Each row is a point on a tangle of strands that fork, close into loops and nearly touch. The rows are in no order.
Two points are linked if the straight distance between their rows is under 116. Some points are linked to none.
<912>: [ 43 -21 -22  19 -39   5 -50  -2  57 -59 -14  89 -34 -36 -42  41 -11 -23
  20 -21 -61]
<130>: [ 18 -12  37  41 -40  37 -12  16 -44  72  11  22  15 -36 -21  12  -6 -28
 -27  95  10]
<759>: [-43  -3  38 -20  86 -31  18 -38  -7  26  25 -57  44 100   1  -6 -20  10
 -40 -23  17]
<654>: [-10   9 -59   5  10 -13  66  10  16 -17   8 -10   0 -38  21 -10 -34   1
  14  -6  32]
<985>: [ 10  26 -10 -20  69 -38   8 -19  26  20  24 -30 -31  58  27 -11 -14  35
  24 -50  33]
<65>: [-85  -5 -47  12  61 -51  31  33 -36  54  -1 -25  -4  33 -10   6 -35  38
 -11   7  62]
<364>: [ 12   3  -2  32  23  19  18  13 -42  63  42  21 -33 -23 -25 -15 -18  23
  -4   6  26]
<607>: [ -6  36 -37  20 -52 -10  -7 -33  74 -61 -16  26  -4 -60 -33  11 -16  35
  11 -46 -31]
<68>: [ 15  -4   6 -14  28  17  24 -24  14 -38  49 -35 -15  25  19  21 -32 -30
   8 -22  11]
<365>: [ 23 -54  38  -9   1   2  -7 -12  42 -10 -22 -46  26  45  50  32   5 -20
 -18 -24  21]
<520>: [ -1   6   7  -5  -6   4  -7  12 -30  78  12 -23 -40   6 -12  -5  10  26
   1 -12  48]
<519>: [ 42  39  16 -11 -38  -3 -11  10 -49  37 -29  57 -17  15  41   2  24 -18
  43 -29  10]
<847>: [-23  22  36 -24  33 -24 -10   7 -70  89 -24 -44   5  67   2 -35  34  14
 -32  10  33]
<559>: [ 33  39 -46   1 -10 -35  13  14  10  34 -10  31 -35 -40   4 -54   1  42
  -2 -24  22]
<21>: [  9  16 -47  18  -7   5  52  28  13 -56  31  13   0 -73  -1  -1 -40 -23
  29  18  -8]
<869>: [ 57 -15 105  12  34   3 -30 -33   9 -10  22 -17  45  75  54 -11 -11 -32
 -15 -19   6]
<515>: [-20  -7 -31   7 -72  15 -17  33   1 -16 -50  41  12 -53  -5  24  34   5
  27   4 -16]
<898>: [-34 -34  -6 -23 -41  20 -67 -31  43 -76 -29 -17   0 -15 -10  38  62  13
  26  -8 -27]
<830>: [-30 -39   2 -20  23  -4  45 -15   6 -13  12 -57  35  21  26  -4 -22 -15
 -51  24  21]
<138>: [ 44 -23 -25   8 -43  -8 -36  42  34 -43 -54  84 -29 -44  -3 -24  11 -12
  16 -86 -10]
<417>: [ 43  34 -28  -9 -21  -9  13 -16  33 -73  30  45 -38 -22 -11  -8 -41 -36
  25 -61 -29]
<582>: [ -5   9  23  11 -39  23  18  -4  -2 -18  34  36  11 -33 -11  41 -31   0
  32   5 -28]
<606>: [ 41 -42  19  -7   6  41   3 -31  39 -26   7 -22   5  16  27  30 -23 -58
 -25   5 -19]
<670>: [-40  44 -24  25 -26 -12  34  57 -35  57 -16   1  23 -59  -2 -11  10  24
  29  26  37]
<998>: [-34  25 -27 -23  22 -55   6  -6  35  -8  26 -21 -45   7  -2 -16 -23  29
  26 -61  26]
<910>: [-18 -34  43  -3 -30  43 -14 -21 -18  -3   0 -18  20 -13 -25 -14  25  13
 -42  79 -31]
<510>: [-52  41 -70  34  39 -23  67  18  19 -27  42 -34  22 -47 -22  -9 -54   2
  12  -3  29]
<842>: [-13 -27  79   7   8  35 -10 -39 -24  18  57 -26  29  26 -32  -5 -25  14
 -65   6 -16]
<239>: [ 54   0  56  -3  58  17 -13 -35  26 -31  33 -25  -3  53  57  20 -13 -47
  25 -40   7]
<323>: [ 24  34   7   3 -30  10  13  14 -40   2  11  68  -5 -36  25  12 -19   0
  45  -5   9]
<931>: [-18  -3   9 -17 -11   8  -3  -8 -39  83 -38 -49   9  24 -13 -28  53   8
 -54  30   2]
<37>: [-71  22 -17  10  -1  -7  52  29 -21  28  21 -17  36 -28 -34  -4   3  47
  10  24  11]
<561>: [ -4  11 -23 -14 -15  18 -43 -48  85 -80  -4 -48  -3   7 -33  43  43   4
   9 -29 -62]
<656>: [ -6  11 -39   8 -27  36 -18 -58  73 -79   7 -27 -12 -38 -36  51  -2 -33
  -5 -17 -33]
<47>: [ 10  12 -35  -5 -31 -46  -6  38  20 -43 -40  51  -7 -29  33 -29   0  21
  34 -87   8]
<715>: [-20  -8  14 -50  38 -33  13 -18  46 -43  12 -72  12  71  -3  -1  17 -15
   4 -24 -33]
<299>: [-40   6 -71   5 -45 -24 -22 -16  75 -97 -34   1   5 -46 -27   8  23  33
  18 -40 -17]
<91>: [-51 -44   3  -7  29   9  11 -19  11 -19  15 -74  18  17 -37 -20   8  12
 -70  49 -12]
<294>: [ -7  22 -31  18   9  15  33 -15  29 -20  63 -32 -37 -45 -53   0 -35  -3
 -19 -11  -8]
<563>: [ 55 -26  15 -40 -11  24 -20  10  26 -17 -21  -6 -17  15  19  -4  42 -14
  18  -4 -55]
<552>: [ 40 -39 -11  -1 -28  30 -34   7   8 -56 -17  93  -3 -10 -33  66  -4 -55
   8   5 -75]
<343>: [ 36 -36  25   6 -18  25  -1   8 -32  21  -8  10  -9  -7  44   0  -8 -33
  -5  32  21]
<182>: [-23   0 -40 -21 -15 -13  -7 -14  42 -25   6 -33 -37 -14 -33 -30  33  45
  -2   5 -14]
<243>: [ 20 -10  24  17 -21  24  12 -28   1 -38  57  41   2 -25 -24  61 -46 -45
  -6  47 -30]
<913>: [ 55 -29  48 -25 -25  24 -31  26 -50 -12 -54  38  29  32  51   7  36 -50
  27 -12 -25]
<933>: [  4  11  29  54  47  33  49  34 -62  39  56  25  48 -32   1  -3 -45  -5
  -6  64  27]
<722>: [ 12  38   8  43  17  13  31  30 -55   7  44  50  15 -43  33   2 -28  -3
  46  40  23]
<269>: [ 15  33 -32  52 -63   5   1  30  35 -29   7  82   2 -96 -24   1 -14  15
  29  31 -23]
<620>: [-33   4  -2  21   8  44  15 -30   7 -27  63 -45  -2 -44 -76   9 -15  -5
 -34  41 -30]
<555>: [-66 -20 -18  -6  81 -45  19  -7 -36  43  17 -48  18  67 -25  -1 -33  26
 -53  -6  29]
<993>: [ -9 -33  21 -24  13 -31  -8 -17  31  36 -42 -63  29  78  46  21  -2  13
  -2  -8  21]
<51>: [-74 -21  18  34   4  21   7  25 -45  33  33 -41  57 -11 -49  -9   4  37
 -42  37  10]
<237>: [-52   4 -75 -10 -58 -71 -24   3  65 -50 -78  11   4 -36  -9 -11  28  52
  12 -20   2]
<81>: [-19  10  20  21 -55  22   8  37 -45  60 -11 -12  19 -48 -17  -2  25  -6
   5  63  10]
<141>: [ 71 -27  96  14  17   4 -56 -15 -24  14 -28  19  41  74  90 -18  15 -52
  -7   8  27]
<388>: [ 15  29 -23 -11 -77  -3 -30  32 -13  16 -64  54  -5 -27   4   4  42 -13
  39 -37  -8]
<526>: [  2 -21   3  28 -58  27 -10  23  -2 -30  -4  63  21 -73  -9  45  -3 -14
  33  44 -29]
<387>: [-48 -13  21  27  62  18  42  12 -65  23  63 -37  33   6 -37 -17 -17  18
 -48  -1  11]
<683>: [-63  -7 -70  12  36 -42   5  18  -2  70  -7 -26 -26   6 -49 -11 -22  64
 -22  -8  42]
<479>: [  7 -21  54 -23 -49  21 -34 -11 -16  32 -37 -25  10  14   1 -28  43 -18
 -37  48 -18]
<329>: [-26  37 -29  20  58   6  29 -15 -14  -5  80 -38 -44  -9 -53 -17 -41   5
 -25 -48  10]
<773>: [ 37  -8  88  20  11   3 -42 -28 -67  21 -22  39  17  32  83 -16  -5 -61
 -24  39  53]
<834>: [  0   5 -38 -23   9 -52 -16   9  51 -54 -12   1 -21  20  31 -20   1   6
  37 -73  -4]
<919>: [ 29 -27  61  20  45  19   7 -28 -36  -7  81  13 -18  20   3   5 -50 -41
 -38  34  28]
<259>: [-26  16 -32 -46  -3 -95 -30  21  39  53 -70 -13 -23  60  12  -7   6  25
  39 -10  20]
<527>: [-28  19 -45  -7  56 -31  19  18 -19  50  16 -15 -39  13 -26 -48   1  67
 -20 -30  19]
<452>: [ 45  25  43   6  71  28  -8 -34 -57  31  26  43 -37  28  45   0   5  -4
   3  11  28]
<705>: [-43 -36 -24 -39  27 -41  32  24   0   0 -23 -51  13  21  21 -10  -1  10
 -11  26  39]
<475>: [  2   1  33 -16  12  45  24 -40 -17  -8  56 -22   0  14 -44  -7 -20  -7
 -30  23 -33]
<802>: [ 58 -45  15  -4 -27  31 -39  35 -18  -9 -57  91   2  13   5  41  27 -66
  19  -8 -48]
<57>: [ 73 -35 -17 -10 -16  12 -38  39  11 -46 -19  56 -53 -11  27  -5  -1 -28
  23 -40 -14]
<436>: [ 13 -21   5  -4 -30  56  -7 -45  34 -79   9 -26   7  -2  -4  57 -13 -62
 -11   4 -49]
<372>: [ 58 -23  -5 -12  -9  46 -27  -7  56 -68 -41  25 -12  15   0  26  38 -29
  25 -25 -75]
<544>: [-23  33 -42 -32 -37 -71 -17  22   1  24 -74  21   2  24  27 -17  12  22
  48 -42  20]
<439>: [-58 -15 -46 -25 -28 -31  22  21   8  -1 -45 -27  14  -8  12  -3  16  23
  14  44   0]
<801>: [-47  11 -73  -8 -27 -67  12  23  37   4 -43  -2  -3 -39 -13 -28   5  43
   8  21  26]
<855>: [   1   48  -43   53  -56   12   -2  -22   62  -65   14   40    8 -100
  -56   12   -9   17   10   14  -31]
<674>: [ 29  -9 -28 -18 -11 -12 -23   4  74 -64 -39   3 -19   4  -1  -1  25   5
  25 -76 -43]
<753>: [ -5  -9  -4  57  27  54  59   6 -19  28  45 -17  33 -42 -43  12 -41  -6
 -37  67   5]
<603>: [ 43   4  29 -32   1 -12 -20  14   2  35 -33 -23  -3  57  40 -18  44  10
  26  -8 -24]
<176>: [ 42  26  55 -21  36  -6 -14  -4 -37  47 -25 -12   6  71  66 -18  42  -3
  10  -1  25]
<647>: [ 25  18  27  25  63  17   7 -13 -97  80  11  13 -26   8  29 -26  17   1
 -39  33  52]
<979>: [ 17  22  -2  28  61  23  32 -17 -39  24  80  16 -47 -17 -42  -3 -51   1
 -14 -18  19]
<821>: [ 25   8 -25  30  10  30  49  25   9  -7  42  22  14 -61 -27   4 -34 -17
   5  71 -15]
<197>: [-25  41 -21 -27  52 -59   5  12 -41  88 -24 -20 -22  52  -5 -28  14  47
   7 -15  37]
<488>: [ 63 -38  61 -22 -36  38 -40  13   1   6 -40  11   9  37  37   2  40 -36
  -8  33 -47]
<535>: [-14  42  36 -12  89  -3  -1 -37 -50  29   4   0  -4  64  57  -8   9  22
  -1 -12  33]
<967>: [-31 -26  11 -39 -45  -9 -45  18  31 -17 -34 -25  10  17  16  23  57  16
  34 -16  -9]
<303>: [-12  43 -29 -42 -62 -32   6   5 -15  49 -52   6 -14  -3  13 -13  38  23
  21 -14  -1]
<841>: [-19 -26  86   0  -1  11 -22 -21 -34  54   5 -22  42  43   3 -42  -2   5
 -55   9  24]

A piece is two or more points that can be reached from each other along the links. Count, over all rows, the pieces, the separate loops (a circle has one, a figure eight two, a Y none), the forks (points with three links) and the tips (points with one).
pieces: 5
loops: 1
forks: 9
tips: 17

A fork is a point with three links, a tip a point with one. Leave the first point through the second and follow the links. Name the first fork or tip that comes.
<830>, <705>: <526>
<841>, <842>: <520>
<759>, <555>: <479>
<526>, <269>: <91>
<520>, <364>: <841>
<479>, <931>: <759>
